Each row is a point on a tangle of strands that fork, close into loops and nearly touch. The rows are in no order.
(in the rows, 128 means zero)
Two points are linked if the straight distance between their rows is under 78.3. Some points are linked to none.
J775: [176 141 140 125 117 151 148 138 109 125 144 108 111 154 166 154 170 125
 167]
J302: [159 104 111 134 155 131 154 127 148 200  80 173 119 146 104 125 115 126
 133]
J629: [112 120  82 155 203 125 127 103 124 147 137 166 102 140 131 114 115 113
 175]
J577: [ 50 131  63 129 151 112 123 115 158 124 154 165 135 128 116 108  74 150
 110]
J556: [152 108 100 146 181 125 137 120 137 191  92 173 115 146 105 117 120 123
 151]
J564: [156 159 205 119 105 126  90 113 168 191  87  94 129 155 149 148 158 151
 160]
J840: [ 85 140 150 138 102 118 124 124 137  81 129 125 145 126  96  60 126 159
  53]
J887: [ 89 122 115 141 132 129 164 122 155 171 123 170 128 146 129 119  98 137
 102]
J895: [107 121 150 133 107 124 180 119 135 159  89 152 115 149 147  98 148 162
  65]
J22: [ 71 114  70 142 141 114  75 134 100  72 159 173 170 100 105 177  67 144
  84]
J512: [148 149 181 122 107 111 112 123 162 167  65 101 113 153 164 125 174 161
 139]
J740: [113  91 125 144 101 113  46 142 135  48 117 103 179  73 144 124 100 133
  75]
J87: [106 132 163 105  71 113  95 124 195  76 130  93 152 135 107  86 118 165
  71]
J707: [136 146 147 134 101 135 156 141 121 135  91 135 102 146 167 124 153 147
 116]
J780: [185  92 120  93 160 119 171 123  91 168 151  80 111  63 111 138 145  60
 185]
J677: [100 161 147 123  91 120  84 163 151  76 111 102 138 116 133 103 123 142
 103]
J413: [183 117 130 116 127 149 166 129 110 135 158 108 116 139 152 162 152 103
 169]
J239: [137 131 114 119 121 156 147 122  98 107 185 127 121 124 124 155 106  78
 173]
J931: [ 78 148 104 138 125 141 130 140 120 118 160 168 135 134 118 147  84 127
 117]
J107: [104 116 142 136  97 117  85 129 145  53 124 124 167 105 100  67 114 148
  56]
J732: [192 142 156 123 128 140 134 133 114 152 116  98 114 158 164 154 193 139
 164]
J199: [111 125  56 149 209 113 129 102 105 126 153 163  98 142 138 116 132 111
 182]
J695: [120 177 175 123  90 121  80 141 175 131 116  95 129 139 150 137 136 136
 151]
J748: [ 63 122  89 135 147 119 148 115 171 159 138 161 135 138 124 103  83 153
 107]
J182: [115 109 131 136 120 129 182 128 142 185  94 167 122 151 129 120 124 152
  80]
J108: [148 163 137 121 116 141 111 141  87  81 203  74 135 119 134 161 173 105
 185]
J155: [ 73 145 144 142 105 129 155 126 130 110 124 138 127 140 125  81 132 162
  60]
J539: [147 111 119 129 147 154 151 108 119 136 174 132 116 133 119 139 103  74
 177]
J459: [ 69 137 131 147 118 131 162 121 132 128 139 153 133 142 115  94 118 163
  58]
J110: [ 85 121  98 148 124 125  89 149  77  58 148 168 156 101 116 166  89 125
  84]
J908: [116 182 157 127  89 123  78 151 161 100 115  94 133 128 145 123 137 132
 147]
J996: [105 161 136 137 108 144 134 154 109  89 128 140 116 139 146 127 130 123
 119]
J651: [187  95 115 108 185 116 162 118  87 173 127 107 111  80  83 123 157  73
 174]
J967: [127 110 105 134 195 125 148  89  79 146 177 120 110 106 106 126 132  71
 189]
J980: [145 107 117 129 175 141 148  95 106 147 166 122 111 115 116 129 115  71
 186]
J468: [130 105  97 128 204 108 156  96  53 160 179 115 102  86 110 129 148  78
 186]
J715: [185 153 170 122 138 131 136 126  96 166 166  54 136 125 141 166 208 119
 181]
J342: [103 154 180 114  87 114 121 128 180 121  93  93 119 134 145  83 143 158
  96]
J541: [ 98 151 161 113  73 113  97 139 180  85 116  92 147 124 120  87 127 159
  87]
J937: [111 112 119 150 116 120  53 150  99  36 112 123 170  68 147 138 101 119
  84]
J733: [ 50 122  52 126 153 101  98 126 145  95 161 165 157 123  97 125  62 156
  94]
J798: [124 145 124 134 109 157 145 140 105 103 160 143 118 144 141 152 113 104
 146]
J280: [215 129 144  99 124 135 144 145 114 161  94 112 111 162 134 165 190 158
 152]
J169: [122 119  99 147 176 136 139 109 141 162 127 163 115 137 125 126 101 108
 164]
J683: [137 173 200 121  93 128  81 126 173 178 107  95 137 157 147 156 146 145
 160]
J670: [ 96 122 112 149 117 125  71 151  86  38 123 147 161  79 130 141 104 129
  74]
J136: [115 147 177 112  90 107 124 117 177 146  80  96 115 142 158 102 155 162
 105]
J364: [190  96 127  99 139 144 175 124 110 154 169  85 118 102 130 157 142  80
 179]
J774: [199  96 122 118 147 147 159 122 126 170 113 141 116 139 104 143 127  99
 161]
J639: [107 153 143 137 102 140 157 146 117 123 114 139 115 145 155 124 130 136
 108]
J657: [156 132 149 124 107 134 159 141 122 151  76 137 105 158 158 134 169 153
 121]
J899: [ 67 106  52 133 146 101  86 127 123  84 159 167 168 108 101 153  65 157
  85]
J221: [207  92 119 116 171 143 161 118 115 172 119 127 116 117  86 130 136  89
 171]
J915: [211 106 134 101 112 141 165 144 124 170  83 140 109 162 117 158 159 146
 139]
J283: [181 100 129 121 130 146 162 129 130 179  93 161 112 154 116 144 127 122
 137]
J590: [110 106 135 128  84 113  56 144 158  51 121 101 172  91 124 106 106 148
  73]

A tip is a point with one link. Name the tips that can be reached along the links from each point below, in the order of the rows.
J182 -> J895, J459
J732 -> J199
J677 -> J87
J798 -> J468, J657

A fork is a point with three links, a tip a point with one. Leave the first point through the second and follow the links. Name the first fork or tip that comes.
J364 / J413 -> J283
J996 / J798 -> J468
J683 / J564 -> J541
J733 / J577 -> J895
J798 / J996 -> J657
J107 / J840 -> J459
J302 / J556 -> J199

Name the points in between on the shortest way along the links from the first point to the second, in order.
J182 / J733 -> J887 > J748 > J577
J683 / J677 -> J695 > J908
J155 / J670 -> J840 > J107 > J590 > J740 > J937
J541 / J564 -> J342 > J136 > J512
